A landscape with many valleys, sampled at points; each row gives a point and its height.
From any point a ball rolls to the lowest of the 4 points nearest to it. It stops when none of these is lower. Distance is the straight distance between rows; heights are no part of it.
q_157: [139 133  64  84 164 114 112 146 132 146 153 119  96 118 150 101 127 110
 116 163 158]  (h 139)
q_65: [137 113 157 152 119 124 147 106 127  85  41 134 103 106  89 151 152 180
 209 154 144]  (h 178)
q_967: [156 129 109 119 155 167 115 145 116 148 172 106  97 111 142 130 126 121
 124 119 120]  (h 174)
q_240: [ 91 124 151 119 133 140 135 122 205 138 123 190 136 103 151 157 164  73
 129 112 105]  (h 360)
q_13: [107 145 166 175 111  84 196 140 169 103 119 181 104 143  70 143 153 119
 124 160 129]  (h 147)
q_653: [163 136  65  93 190 102 103 184 115 162 113 111 115 155 136 114 128  94
  91 164 180]  (h 210)
q_410: [114 141 156 127 118 129 150  97 205 144 144 147 139 141 154 163 130 113
 177 129 122]  (h 420)
q_814: [110 122 166 131 110 104 146  99 111 103 130 145 132 154  89 120 123 139
  94 127  92]  (h 212)
q_20: [ 70 137 120 151 110  52 172 136 147 129  91 175 127 172  83 131 121 150
 160 129 124]  (h 458)
q_348: [ 91 138 210 146 139 102 149  54 109  94  55 151 191 192 118 164 154 181
 134  82 139]  (h 525)
q_974: [129 125  86  91 170 166  98 140 138 166 163  99 155 115 196 117 123 124
 119 135 126]  (h 84)
q_757: [109 103 111 121 159 149 113 105 120 140 158  47 162 151 163  86 121 172
 121 122  99]  (h 48)
q_852: [115 138 143 110 174 173 119 102 131 119 166  95 168 126 155 103 151  86
  65 161 153]  (h 243)
q_530: [147 153 152 136 151 175 125 138 105 103 145 106 121  69 102 116 136 130
  69 133  81]  (h 313)
q_248: [173 129 179 140  96 109 138  96  99  90 129 138 116 154  85 116 107 186
 162 106 121]  (h 363)
q_216: [174 131  53 122 142 113 111 183  98 159 128 131  82 104 129 105 133  79
 101 136 167]  (h 302)
q_628: [114 144 167 120 156 187 117 122  94 142 136  91 191 132 113 108 143  81
  52 140 136]  (h 241)
q_305: [155 125 127 135  91 104 132 140 178 126  83 151 121 131 216 174 130 133
 204 104 166]  (h 581)
q_860: [133 122 169 137 128 170 155 115  97  88 154  97 129 114 125  94 107 163
 125 147  96]  (h 164)
q_317: [116 107  90 129 169 131 116 141  72 127 169  74 145 147 102  86 133 174
 109 136 128]  (h 52)
q_377: [157 122 127 162  72  96 122 166 115  61  92 185  66 131 110 180 128 119
 145  95 178]  (h 286)
q_104: [ 50 135 124 150  97  93 154 149 174 100  82 159 123 148 115 180 152 135
 185  98 153]  (h 230)
q_271: [127 182 151 125 111 156 134  90 160 142 134 172 173 169 179 152 152  89
 132 110 113]  (h 507)
q_38: [124 142  98  95 119 132  95 143 100 169 172 131  87 124 133  93 114 127
 105 148 139]  (h 203)
q_781: [ 56 107 152 108 136 161 109 116 102 141 134  63 218 116 142  98  86 101
  59 166 121]  (h 102)
q_664: [104  54  90 109 161 119 123 163 130 138 201  92 144  92  93  74 105 159
  75 175 116]  (h 199)
q_476: [110 111  84  79 176 141 116 156 130 137 145 122 143 122  98 109 151 102
  67 174 122]  (h 202)
q_276: [137 100 108 130  99 153 135 152 197 131 107 157 100  68 148 121 129 162
 205 107 133]  (h 304)
q_397: [121 127 141 127  93 124 162 157 191 131 130 165 129 110 134 147 133 111
 166 124 106]  (h 224)
q_61: [166 129 126 116 201 138 125 141 113 147 115  75 141 112 121  78 139 119
  69 171 151]  (h 188)
q_985: [144 165 107 110 173 158  88 113 130 171 129 113 159 142 161 133 161 101
  81 137 150]  (h 177)
q_560: [155 172 171 170 120 113 173  96 108 114  38 149 108 140 105 163 147 144
 170 117 164]  (h 132)
q_788: [ 92  99 151 157 118 109 156  90  89  63  66 121 117  95  88 153 115 174
 147 149 131]  (h 117)
q_209: [133 133 100 106 146 128 119 157 111 140 158 123 110 104  90  75 147 118
  71 173 121]  (h 173)
q_24: [ 92 140 127 138  98  68 156 130 151 135  76 185 129 195 143 179 154 109
 169 101 178]  (h 376)
q_834: [135 125 184 156 105 130 163 108 102 111 105 121 143 207 112 136 104 207
 172  93 104]  (h 404)
q_776: [ 70  83 140 107 108 129 128 118 130 133 169 116 147 130 129 112 115 160
 136 125  68]  (h 277)
q_796: [188 163 155 159 138 122 143 137  87  96 120 164  53 122 137 156 161 107
 122 117 143]  (h 152)
q_951: [150 115 158 158  93 129 134 123 107  83  90 136 104 120 119 106 114 188
 192 131 103]  (h 318)
q_704: [182 103 115 148  75  95 124 136 108  91  78 156  91  90 136 163 119 132
 160 105 165]  (h 440)
q_470: [115 141 189 137 145 137 154  82  92 122 135 136 186 170 129 149 146 158
 129  85  98]  (h 358)
q_202: [133 108 133 126 126 126 107 111 158 122 151 112 125 125 169 130 111 154
 143 125 100]  (h 228)
q_611: [121 123 130 147 148 162 111 133 110 129 137  55 156 112 109 103 140 128
  65 178 130]  (h 105)
q_684: [125 104 141 169  90 120 145 133 133  88  70 134  82  97  71 128 130 207
 215 147 147]  (h 155)
q_886: [112 127 127  92 134  92 103 114 138 155 177 124 139 171 123 130 120 163
 129  99  98]  (h 200)
q_198: [ 62 123 161 163 114 102 175 103 144  94  81 133 165 133  89 148 131 174
 187 142 151]  (h 94)
q_840: [102 148 150 123  89  82 136 141 164 121 151 126 143 163 110 161 107 120
 144 105  95]  (h 521)
q_832: [103 153 128  92 195 157  99  86 114 159 142  78 217 163 147 110 147  84
  64  92 129]  (h 193)
q_480: [116 151 132 103 135 170 135 111 168 151 128 124 184 114 173 140 137  77
 125 110 108]  (h 386)
q_943: [ 83 111 139 126 144 152 122 125  96 113 171  94 149 108  93 122 125 121
  82 143 107]  (h 138)
q_278: [135 151 109 101 118 114 136 135  55 118 155 122 121 162  68 125 115 147
  85 147 105]  (h 297)
q_63: [118  91  83  59 166 125  76 157 160 154 190 125  98 101 208  85 111 125
 117 142 169]  (h 169)
q_915: [ 94 131 117  56 179 116 111 130 142 168 142  96 188 154 140 105 149  86
  72 134 113]  (h 222)
q_535: [ 79 113 114  88 155 151 102 137 144 161 168 105 163 133 138  95 128  87
  72 144 139]  (h 238)
q_707: [109 145 153 167 117 107 165 138 146  94  69 152 135 113  91 164 140 137
 154 144 145]  (h 87)
q_473: [ 77 141 146 138 119  82 155 138 136 124 113 149 137 211 108 143 123 174
 193  84 134]  (h 385)
q_729: [103  90 155 114 130 159 103 113 136 113 150  52 184 133 156 115  92 148
  81 134  93]  (h 30)
q_235: [169 126  73 125 138 134  64 171 105 161 141 141  91  98 158 120 117  84
 102 104 174]  (h 348)
q_76: [120 137 194 143  87 104 135  79 119  97 118 151 195 146 106 149 124 153
 112 101 107]  (h 283)
q_139: [ 41 139 145 152 100  84 176  90 165 105  68 157 176 145 119 155 166 131
 133 134 148]  (h 130)
q_716: [102 122 165 139 127 153 173  83 107  96 148 111 129 107 106 134 141 131
 103 134 112]  (h 227)
q_540: [149 122  77  98 189 116 123 169  97 174 132 107  98  64 141  96 110  60
 105 189 190]  (h 33)
q_851: [147 130 123 135 136 165 109  88 124 141 152 106 118 157 175 116 151 135
  97 105 106]  (h 176)
q_989: [147 166 162 148 121 152 151  95 166 122 111 154 123 129 148 197 130  67
 136 131 154]  (h 512)
q_657: [ 90 116 150 151 120 116 164 104 143 104  72  93 162 178 115 141 142 211
 173  97 132]  (h 229)
q_887: [ 99 107 198 174 122 124 146  78 116  87  84  87 182 105  93 166  96 126
 136 147 106]  (h 158)
q_743: [106 117 178 139 143 121 122 109  92 108 127  83 165 134 133  99 121 146
 108 113 107]  (h 140)
q_267: [130 115 101 111 141 142 115 157 148 154 191 107 126 112 114 131 142 110
  94 144 116]  (h 207)
q_406: [176 133 176 148 128 130 156 101  84 109 112 124 108 121 103 115 136 187
 138  92 105]  (h 501)
q_566: [163 150  72 105 143 185 103 153 141 181 147  89 130 147 228 156 130 127
 125 117 138]  (h 118)
q_709: [ 86 113 115 145  99  98 148 100 159  97 112 135 158 169 108 130 144 190
 188 135 142]  (h 146)
q_300: [108 109  80  97 186 127 132 140 102 124 134  90 178 142  80  67 103 121
  49 147 130]  (h 206)
q_889: [139 149 165 155 109 158 126 110 140  95 109 143 142  65 105 136 114  99
 138 134 101]  (h 211)
q_741: [139 146  89  89 149 168 125 151 161 165 167  84 154 136 189 133 150  85
  77 131 129]  (h 157)
q_95: [191 154 175 147 103  85 162 121  75 107  94 154  65 153  75 146 128 148
 150 135 132]  (h 610)
q_850: [118 138 163 105 156 159 110  94  82 132 143  76 166 138 129  82 140 124
  61 137 138]  (h 214)
q_4: [186 120  65 109 172 145 132 142  99 173 144  71 116 126 128  95 107 161
 117 129 127]  (h 192)
q_790: [144 139  78  75 190 108 128 171 120 180 117  98 183 170 113 118 158  88
  85 141 151]  (h 275)
q_96: [149 154 134 150 105  86 140 149 149 134  97 167  86 139 133 182 134 121
 187  93 159]  (h 372)
q_562: [154  82 140 146 100 117 149 163 109 120 111 178  82  75  88 128  92 162
 182 131 144]  (h 190)
q_706: [137 134 156 133 151 182 121 103  57 121 121  83 137 114 120 100 122 132
  72 132 131]  (h 244)
q_725: [111  93 127 103 149 146 127 135  94 139 143  95 139 126  81  78 120 151
  88 172 104]  (h 122)
q_911: [152 132 116 124 109 138 108 131 188 136 137 125 101 117 217 175 117 112
 174 108 154]  (h 609)
q_99: [ 69 124 155 112 112 123 133 104  80 111 161 110 193 172  99 113 124 144
  63  77  90]  (h 25)
q_355: [137 140 174 135 153 125 157  89 128 101  98 148 146 123  79 170 140 165
 153 146 126]  (h 201)
q_109: [162 123  89 122  90 113  83 161  85 153 134 175 110 117 186 148 111 112
 141  86 141]  (h 563)
q_733: [155 119 146 135  98 113 130 135 115 146 157 110 114 164 135 120  98 165
 165  83  99]  (h 322)
q_415: [163 131 124 131  99  87 131 144 146 132 140 149  97 140 161 164 105 126
 171  98 132]  (h 66)
q_754: [173 149 146 146 101 126 118 122 138 112  72 155  92  99 145 153 137 128
 192 117 144]  (h 265)
q_867: [143 147  86  78 172 131  99 134 135 165 149 127 152 168 190 107 159  82
  97 126 133]  (h 231)
q_189: [ 76 148 110 158 110 104 152 135 166 120  80 201 108 122  99 179 168 113
 165 144 174]  (h 142)
q_909: [139 107 134 150  94 181 121 121 142  95 160 104  98  75 113 115 100 169
 151 134  80]  (h 252)
q_952: [195  98 100 126 117 178 106 116 125 136 148 109  91  73 160  91 103 156
 159 129 111]  (h 335)
q_632: [126 130 119 170 112 106 164 111 125 121  68 113  94 172 130 146 108 195
 195 104 137]  (h 539)
q_941: [114 144 159 182  97  92 167 100 109 114  79 148 118 166  68 149 146 186
 170 130 144]  (h 196)
q_987: [126 108 176 149 124  90 199 113 118  89 111 140 115 143  73 146 128 166
 165 137 121]  (h 119)
q_437: [152 143 103 131 110 130 108 150 149 146 164 150 122 126 195 121 122 122
 117 111 135]  (h 172)
q_966: [119 166 167 110 140 144 120  98 101 147 166 106 184 161 128 111 140 105
  89  79  98]  (h 292)
q_302: [139  91  72  98 163 136 128 153  98 142 153 128  94 106 114  99 109 114
 108 142 151]  (h 150)
q_585: [113 159 114 108 158 136 116 137  92 131 160 129 107 142 102 117 146 132
 111 133 134]  (h 259)
q_816: [143 105 112 166  82 145 122 155 139 115  58 148  79  84 113 152 155 124
 221 118 152]  (h 306)
q_847: [117 111 145 109 141 168 104 130 146 123 141  82 149  81 123 103 119 113
  73 177 125]  (h 104)
q_338: [ 86 116 117 117 122 101 123 129 127 140 203 139 147 129 117 109 108 152
  98 150  78]  (h 315)
q_901: [150 119 122 121 155 160 125 133  79 128 167  63 135 144  97  81 105 183
 106 133 129]  (h 96)
q_607: [162 185 123 137 104 134 109 146 135 157 125 159 107 141 166 151 134 100
 131  99 134]  (h 276)
q_165: [151 144 140 148 102  85 138 153  81 115 141 171  82 149 130 152 112 120
 103  97 144]  (h 416)
q_504: [ 73 102 161 143  98  94 112 107 150  78 100 108 202 113 123 144  98 163
 159 151  90]  (h 163)
q_186: [ 74  86  96  81 142  88  95 122 134 140 193 125 143 134 192 100 127 125
 105 124 109]  (h 31)
q_531: [ 94 133 140 183 125 120 160 108 157 131  74 139 148 145 139 138 163 178
 204 108 161]  (h 445)
q_491: [135 124 115 114 118 141 107 181 156 158 173 158  87  82 120 123 113  82
  89 146 121]  (h 253)
q_667: [153 127  96 117 188 114 129 160  94 143 136  95 145 154  92  79 126 116
  84 117 128]  (h 156)
q_43: [165 151 126 141 109 159 141 140 149 138 131 144  98  89 159 152 135 121
 127 121 147]  (h 339)
q_979: [160  97 116 142  65  80  99 157 159 118 113 178  83 111 148 152  90 102
 173  93 175]  (h 65)
q_441: [142 131  95 166  77  93 119 159 146 150  71 159 153 206 177 180 124 136
 181  76 175]  (h 590)
q_937: [151 130  84 123 174 105 138 146  80 149 107  93 167 142  78  76 107 102
  54 156 144]  (h 187)
q_995: [150 126 126 147 104 108 152 114 165 128 125 145 127 180 148 153 111 149
 175 104 129]  (h 439)
q_826: [107 135 125 176 131 130 120 165 165 120  75 151 105  82 149 153 151 132
 215 132 145]  (h 242)
q_298: [103 126 134 154 122 107 178 132 196 149 113 147 143 137 165 165 145 141
 156 119 147]  (h 450)
q_873: [159 164 152 122 108  85 137 132  95 122 132 198 123 175 131 163 130  85
 128 104 131]  (h 247)
q_600: [146 100  68  58 168 126  88 163 165 182 137 139 152 127 188 113 143  98
 115 128 134]  (h 160)
q_902: [ 90 156 114  90 164 126 106 104  71 154 162  93 220 174  94 111 129  77
  51 117 109]  (h 341)
q_544: [ 94 142 112 101 148 165 114 114 119 164 161  76 196 180 174 115 134 139
  66  95 102]  (h 219)
q_108: [142  94 134 154  56  87 135 164  82 130 130 159  56 109 106 113 126 133
 171 117 109]  (h 494)
q_789: [154 116 110 118 158 179 118 150 174 162 165  93 118 111 218 137 112 120
 134 140 111]  (h 78)
q_505: [180 146 132 131 159 189 134 109  68 148 113  93 112 109 111 142 122 144
 110 136 146]  (h 266)
q_739: [ 95 110 190 108 115 142 114  75 119 125 111 135 205 150 129 132 118  99
 130  94  69]  (h 429)
q_373: [138 126 137 140  82  73 150 144 107 110  83 174  88 152 120 155 112 146
 164  94 127]  (h 498)
q_350: [ 48 127 156  94 114 115 117  96 132 109 143  95 171 119 131 139 106  94
  89 106  89]  (h 543)
q_27: [181 121 140 154 106 171 120 126 113 121 136 121  74  93 135 148 111 141
 168 128 128]  (h 296)
q_512: [ 80 123 130  79 133 128 101 118 130 111 187 130 144 149 117 103 140 106
  75 130  97]  (h 374)
q_511: [158 108  78  99 128 150  74 176 132 173 145 107  73  84 186 132 118  91
 113 127 172]  (h 274)
q_817: [123 130 150 113 182 167 117 118  99 150 102  56 186 117 123  63  87 112
  56 162 143]  (h 134)
q_612: [117 102 130 135 109 107 146 123 198 123 153 145 140 108 160 135 120 150
 167 116 109]  (h 273)
q_731: [ 51  99 130 171  99 106 146 121 147  67  88 113 150 129  91 147 126 185
 190 146 136]  (h 103)
q_680: [152 148 143 161 112  71 160 138 109  89  94 199  66 133  92 172 135 117
 172 116 150]  (h 167)
q_654: [119 107 140 137 132 175 149 141 156 123 150  78 143  95 153 128 137 104
 102 162 127]  (h 143)
q_567: [133 162 131 184 106 100 170 127 160 115  54 163  97 116 110 179 167 132
 174 114 186]  (h 35)
q_675: [ 90  78  75  52 176 105 111 137 137 169 184  91 189 177 134 103 112 125
  79 151 132]  (h 91)
q_643: [139 163 145 157 144 134 143 122 164 136  92 165 158 138 138 157 154 113
 167 139 133]  (h 417)
q_520: [125 118  63 117 177 173 116 138 131 129 131  85 113  87 133  95 136 107
  76 176 177]  (h 255)
q_54: [185 152  75 135 203 143 160 148 117 167 106  84  97 147 152  93 119 119
 133 155 163]  (h 472)
q_620: [140 123 106 156  65  65 134 165 141 125 125 179 102 173 154 154 104 125
 170  69 130]  (h 484)
q_181: [123 150 103  66 168 108  90 161 130 170 128 142 152 169 145 126 163 103
  81 135 153]  (h 269)
q_861: [161 152 172 160 116 162 154 126  99 119 138 131 105  93 105 127 145 128
  86 136 117]  (h 261)
q_956: [115 156 123  96 109 102 132 133 117 117 159 143 118 154 116 138 132 105
  87 115 114]  (h 280)
q_692: [ 84 113 115 100 162 151  95 117 165 146 162  98 181 102 177 112 145  85
  70 144 113]  (h 225)
q_871: [ 87 124 133 102 188 135 113 113 116 151  90  52 208 143 137  84 117 107
  41 160 156]  (h 32)
q_624: [116 136 168 127 125 108 166  66 136  97  64 151 153 170 116 149 190 159
 160 101 128]  (h 430)
q_769: [118 101 131 151 101  91 145 156 125  95  94 144  90 116  87 150 141 169
 195 137 138]  (h 120)
q_837: [115 136 115 112 131 154 112 136 154 143 162 170 120 106 135 158 144  81
 102 161 105]  (h 326)
q_492: [136 144 167 135 128  85 189  91 124 111  93 178 111 161 103 155 169 123
 154 119 154]  (h 254)
q_842: [127 107 130  91 139 177 112  99 143 156 151  67 173 130 155  96 116 140
 100 146 130]  (h 43)
q_935: [155 193 108 110 142 130  85 167  85 138 130 161 123 145 144 149 149  80
  91 106 146]  (h 367)
q_47: [151 135 108 132 141 168 105 121  91 150 147 108 104 142 157 100 113 135
 116 138 117]  (h 131)
q_609: [ 75 118 166 132  95  88 140 113 125  69 103 149 134 131  36 164 124 130
 108 146  98]  (h 257)
q_220: [138 159 158 141  97 112 159 121 144 104 126 199  97 124  92 147 152  79
 122 142 118]  (h 125)
q_786: [161 175 137 152  96 116 143 137 123 123  89 179 118 149 126 184 147 109
 136 113 167]  (h 208)
q_275: [ 93 107 122 161 140 124 127 123 207 121 107 127 197 102 141 154 102 136
 204 126 123]  (h 77)
q_246: [ 58 142 116 126 129 109 132 129 171 108  85 141 150 154 125 164 169 161
 224 127 162]  (h 323)
q_696: [120 145 148 108 115 115 131 110 123 123 156 152 161 208 154 138 104 126
 127  89  87]  (h 392)
q_213: [162 135 112 164  89 128 155 157 155  96  99 177  85  76 151 148 123 110
 172 121 163]  (h 260)
q_448: [156 139 160 161 124 118 139  98 134 108 109 127 148 148 131 146 144 169
 173 116  91]  (h 421)
q_379: [138 103  75  89 168 121 107 150 127 170 157  98 123 130 140  78 100 149
 131 158 163]  (h 100)
q_401: [127 125 142 161  87 100 156 135 161 126 117 157  83  79  95 150 152 121
 175 118 129]  (h 123)
q_256: [117 125 146 133 137 136 130 121  73 111 169  95 132 117  55 115 142 150
  82 165 121]  (h 76)
q_962: [172 118  86 118 185 160 109 135 115 140 130  41 143 133 160  83 121 126
 115 134 143]  (h 144)
q_619: [110 152 159 140 133 128 161 128 181 117  83 196 125 104 112 156 169 100
 163 131 144]  (h 145)
q_999: [159 128 172 148 112 156 123 131 129 106 154 126  86  80 121 117 114 139
 150 161  91]  (h 256)
q_498: [137 131 188 130  95 173 151 136 126  87 154 100 144  77  85 116  96 149
 119 162  81]  (h 184)
q_584: [ 81 125 122 159 109  84 160 146 149 115  75 160 105 107 124 145 146 158
 207 139 140]  (h 161)
q_507: [ 19 116 150 121 120  81 144 100 180  68  93 148 181 163  79 147 117 131
 150 122 121]  (h 170)
q_579: [ 83 127 172 142  95  87 170  90 102 106 117 168 130 178  84 126 137 135
 114  97 115]  (h 271)
q_196: [117 138 149 137 108 128 103 132 146 132 142 102 170 111 140 100 120 143
 149 128  83]  (h 246)
q_335: [148 146 139 149 123 138 152 137 193 125 105 166 107 122 172 183 131 120
 169 102 154]  (h 508)
q_229: [127 133 148 140 103 117 172 103 141 131 111 172 126 145 104 148 149 141
 142 138 127]  (h 205)
q_691: [121 135 112 165  79  67 161 157 127 131 113 181  64 122  97 154 143 116
 157 118 137]  (h 149)
q_308: [126 143 131 184  94  97 152 128 181  91  92 177  71 102 100 142 156 111
 185 153 158]  (h 95)
q_650: [ 60 109 125  82 129 145  93 120 129 135 151  94 199 107 136  97 109 111
  64 146  90]  (h 159)
q_758: [139  96 153 165 130  98 170  90 112  82  73 116 109 131  59 123 121 211
 193 117 119]  (h 239)
q_965: [105 105 150 125 114 147 103 106 135 107 139 113 174 128 134 123 133 101
  87 144  97]  (h 248)
q_640: [165 151 161 164 115 148 162 151 160  80  62 178  62  75 122 183 164  96
 163 151 164]  (h 101)
q_274: [133 139 121 105 137 180 119 145 135 149 147 134  91  90 157 154 133  68
 101 130 132]  (h 285)
q_83: [161 160 117 122 154 154 101 142 124 146 148  99 119 151 184 120 139 107
 118 101 120]  (h 215)
q_294: [151 113  85 108 183 105 132 155 112 162 137  77 135 148 110  51  98 162
 103 132 128]  (h 108)
q_85: [132 127 127 143  86  73 155 120 118 117 123 175  99 169 130 136 124 134
 161 111 112]  (h 387)
q_629: [101 149 179 176 143  87 180  82  90  94 113 147 114 166  90 122 151 161
 129 111 102]  (h 321)
q_993: [148 103  58 101 144 107  98 170 134 174 135 134  71  88 153  96 127  73
 138 134 172]  (h 295)
q_59: [119 143 132 101 134 159 121 111 105 122 152 125 145 163 130 104 121 120
  87  90 128]  (h 218)
q_903: [117 121 101  74 118 123  94 142 162 182 189 145 144 131 178 103 126 121
 100 129 110]  (h 97)
q_997: [148 140 164 119 133 150 145 101 135 129 138 124 163 128 169 144 159  97
 128 138 120]  (h 451)
q_610: [132 127 145 136 137 118 113 101  61 132 171 114 122 149  84  91 112 161
 103 129 104]  (h 186)
q_652: [127 125 144 153 109 149 113 114 116 125 162 108 131 113  92 105 127 134
  90 117  96]  (h 185)
q_282: [178 137 158 141 105 111 160 116 118 127 145 135 107 118 118 158 136 141
 164 145 110]  (h 325)
q_663: [116 108 168 159 109  91 172 107 109  77 147 170  91 124  51 123 111 147
 130 136  95]  (h 148)
q_718: [145 153 114  92 124 171 114 114 164 145 175 132 132 135 172 149 142  57
  92 134 127]  (h 262)
q_247: [140 169 160 133 114 156 130 108 116 133 136 141 106 132 120 120 158 123
  89 110 109]  (h 226)
q_451: [ 99 111 146 139  97  99 133 112 132 128 141 141 141 155 144 146 125 137
 146 117 105]  (h 467)
q_403: [135 127  91  91 152 173 125 129 151 157 153 112 137 103 164 126 125  69
  64 181 144]  (h 221)
q_670: [131 113  63  85 145 134 105 134 138 146 180 122 154 133 154 102 117 142
 107 134 121]  (h 49)
q_434: [ 88 128 120  85 180 161  82 117 148 153 134  88 177 121 158 136 129  54
  62 134 108]  (h 287)
q_747: [132 139 127 132  97 138 115 159 141 128 162 182  98 120 154 126  90 123
 132  98 139]  (h 59)
q_636: [ 86 159 123 154  99 126 135 117 179 131 117 165 151 153 150 171 149 114
 149 119 143]  (h 562)
q_894: [152 126 167 139 152 160 109 104  82 129 131  98 122 116 117 116 130 141
 116 139 105]  (h 197)
q_161: [ 91 100  79  79 177 148 113 169 102 128 144  47 155  89  83  45 107 106
  74 172 135]  (h 258)
q_574: [107 119 105 127 156 179 100 135 114 126 156  67 174 122 140 111 119 121
  61 156 117]  (h 67)
q_490: [125 126 169 159 118 145 148 113 148 101  87 156 129 100  86 124 128 148
 156 140 115]  (h 124)
q_948: [196 115  45 113 155 124  68 168  96 132 106  87  49  88 156 108  90 106
 120 105 157]  (h 454)
q_176: [213 118 104 138 124 170  98 132 100 138 124  88  73 142 124 103 120 170
 146 131 114]  (h 303)
q_996: [146 129  71  90 135 157  97 152 155 169 167 154  88  72 162 112 123  67
 127 157 148]  (h 268)
q_343: [165 154 133 132 152 127 103 111  84 156 144 122 130 147 119 121 138 139
 116 110  98]  (h 204)
q_597: [117 107 127 141 139 113 124  91 153 128 117 162 142 191 135 139 122 166
 172  95 122]  (h 51)
q_187: [ 56  79 120  74 147 136  88 133 151 149 154  79 192 111 157  95  62 136
  71 154  92]  (h 194)
q_991: [165 135 113 156 108 132 100 132 109 141 146 144 103 137 142 126 133 122
 124 111 131]  (h 301)
q_483: [161 110  83 117 153 140  86 164 115 145 156  96  84  89 155 108 103 145
 122 127 126]  (h 181)
q_215: [125 146 201 154 136 139 150  97  79 116 121 135 104 162  74 150 140 136
  84 141 121]  (h 233)
q_376: [152 158 103 101 143 176 110 137 141 147 168 114 117  62 152 125 143  92
  95 188 151]  (h 232)
q_659: [161 167 137 136  87 130 133 117 105 107 120 183  95 141 115 167 148  63
 110 123 128]  (h 53)
q_293: [119 153  96 122 163 172 107 139 156 173 143 122 119  86 175 125 133  85
  97 165 157]  (h 245)
q_266: [ 97 142 162 138 123 135 121  90 116 113 107 176 169 163  96 134 183  85
 130 117 100]  (h 513)
q_194: [165 138 139 143 124 154 151 132 163  96  94 158  95  61 101 153 123 123
 200 147 140]  (h 179)
q_378: [ 95 111 175 166 110 136 147 123 127  89 125 110 159 123  90 104  85 152
 116 140 112]  (h 93)
q_438: [141 115 106  87 126 107 114 147 128 149 158 134 126 162 169 112 109 142
 144  97 134]  (h 86)
q_802: [120 101 133 142  99  85 160 115  97 102 107 121 109 165  75 142 115 195
 154  93 102]  (h 195)
q_381: [ 32 116 171 160 117 130 120  84 120 103  46 127 185 136  96 140 127 171
 144 134 145]  (h 81)
q_626: [201 152 145 145  70 141 159 117  92 112 107 165  78 153 115 142  98 163
 189 112 111]  (h 686)
q_621: [165 108  87 125 155 138  70 140 106 160 148  92 118 119 203 114 106 114
 139 132 145]  (h 235)
q_792: [180 104  49 110 165 139  86 157 143 148 154  96  84  57 173 107 121 104
 114 162 149]  (h 220)
q_753: [102 171 169 124 133 152 164  77 174 114 103 164 171 120 146 188 153  91
 146 122 116]  (h 428)
q_329: [148  90 107 147 107  95 126 141 155 112  76 164  35  63 111 136 136 126
 226  96 180]  (h 288)
q_236: [108  71 107 111 168 116 104 147 122 154 140  54 159 152 126  71 102 155
  95 152 117]  (h 68)
q_291: [ 98 106  91 164 108  84 133 177 148  95  51 163  76  99 110 133 120 125
 192 122 185]  (h 237)
q_460: [163  92  93 108 192 148 123 138  90 147 147  69 129 105 103  50 125 160
 128 145 126]  (h 47)
q_357: [ 76 151 164 108 128 170 153  94 195 115 121 136 199 100 136 140 128 101
 130 132  92]  (h 89)
q_568: [164 135  89 127 135 151 116 150 133 115 155 120 102  80 119 126 161 100
 112 167 131]  (h 223)
q_341: [106 132 203 147 113 129 144 110  69  62 140 147 124 109  63 148 125 141
 107 157 101]  (h 180)
q_137: [133 101  96 125  93 132 117 134 115 130 171 125  98 117 115  78 118 167
 131 114 102]  (h 267)
q_433: [166 172 125 151  91 108 118 153 148 127  82 139 115 156 163 178 118 112
 188  89 136]  (h 499)
q_474: [199 121 104 147  82 133 123 146 106 138 119 159  99 132 183 140 118 156
 164  87 134]  (h 412)
q_17: [140 109 123  96 131  97 128 126 105 127 165 123 120 149 145 118 102 149
 130 121  93]  (h 182)
q_404: [162 101  89 113 116 117 106 182 117 140 162 153  73  83 130 111 110 108
 145 132 146]  (h 382)
q_804: [129 125 101 115 100 137 101 162 115 152 167 171  87  91 103 118 152 103
  76 148 137]  (h 284)
q_166: [130 113 100 108 173 145 107 113 122 143 126  59 218 158 138  84 146 105
  70 125 123]  (h 79)
q_12: [153 146 132 113 120 151  88 115 154 163 162  89 141 133 164 111 111 137
 134 125  88]  (h 236)
q_53: [175 104  31  98 145 128  64 179 130 181 141 100  91 137 168 115 112  78
  85  89 218]  (h 630)
q_508: [106 111 146 153 117 106 142 131 130  95 104 145 113  99  62 140 101 160
 163 147 125]  (h 99)
q_430: [152 141 128 153 103 148 115 173 152 147 160 202  51  74 128 131 154  60
 115 139 138]  (h 314)
q_121: [145 135  94 110 170 174 103 104 117 158 138  87 133 130 164  99 128 143
  88 140 129]  (h 80)
q_906: [156 149 140 142  87 103 126 157 157 150 123 172  92 110 155 181 123  88
 143 108 142]  (h 346)
q_449: [119 162 107 122 162 148 115 146 113 137 141 129 107 102 113 114 132  75
  82 180 143]  (h 198)
q_738: [121 118 137 133  81  79 143 139 135 132 118 159  91 132 125 151 118 146
 153 103 119]  (h 332)
q_914: [154 129 145 147 103  96 140 133  78 123  86 155  70 126  79 132 107 168
 170 114 110]  (h 528)
q_424: [129 127 161 131 109 124 135  86 159 113 137 130 148 118 127 131 134 109
 133 121 101]  (h 384)
q_537: [103 106 120  75 154 123  91 106 124 151 174 111 186 203 137 111 119 169
  98 105 110]  (h 175)
q_296: [169 117 113 129 134 130 125  95  85 130 141 101  89 143  98  80 109 197
 168 113  96]  (h 431)

Where does a ball stop that starts at each point below?
q_298: q_567
q_274: q_729
q_680: q_567
q_181: q_729
q_568: q_729
q_505: q_729
q_441: q_567

Call two points neighbours if one is among the 4 nearest of the other. Go from one point of each pair to the other, from neighbour to neighbour, staying as low as possible. Name the highest point that can't be avoided.
q_256 and q_871: q_725
q_659 and q_707: q_619
q_186 and q_789: q_974
q_789 and q_747: q_437
q_378 and q_275: q_504
q_460 and q_540: q_157
q_871 and q_460: q_166
q_707 and q_381: q_198
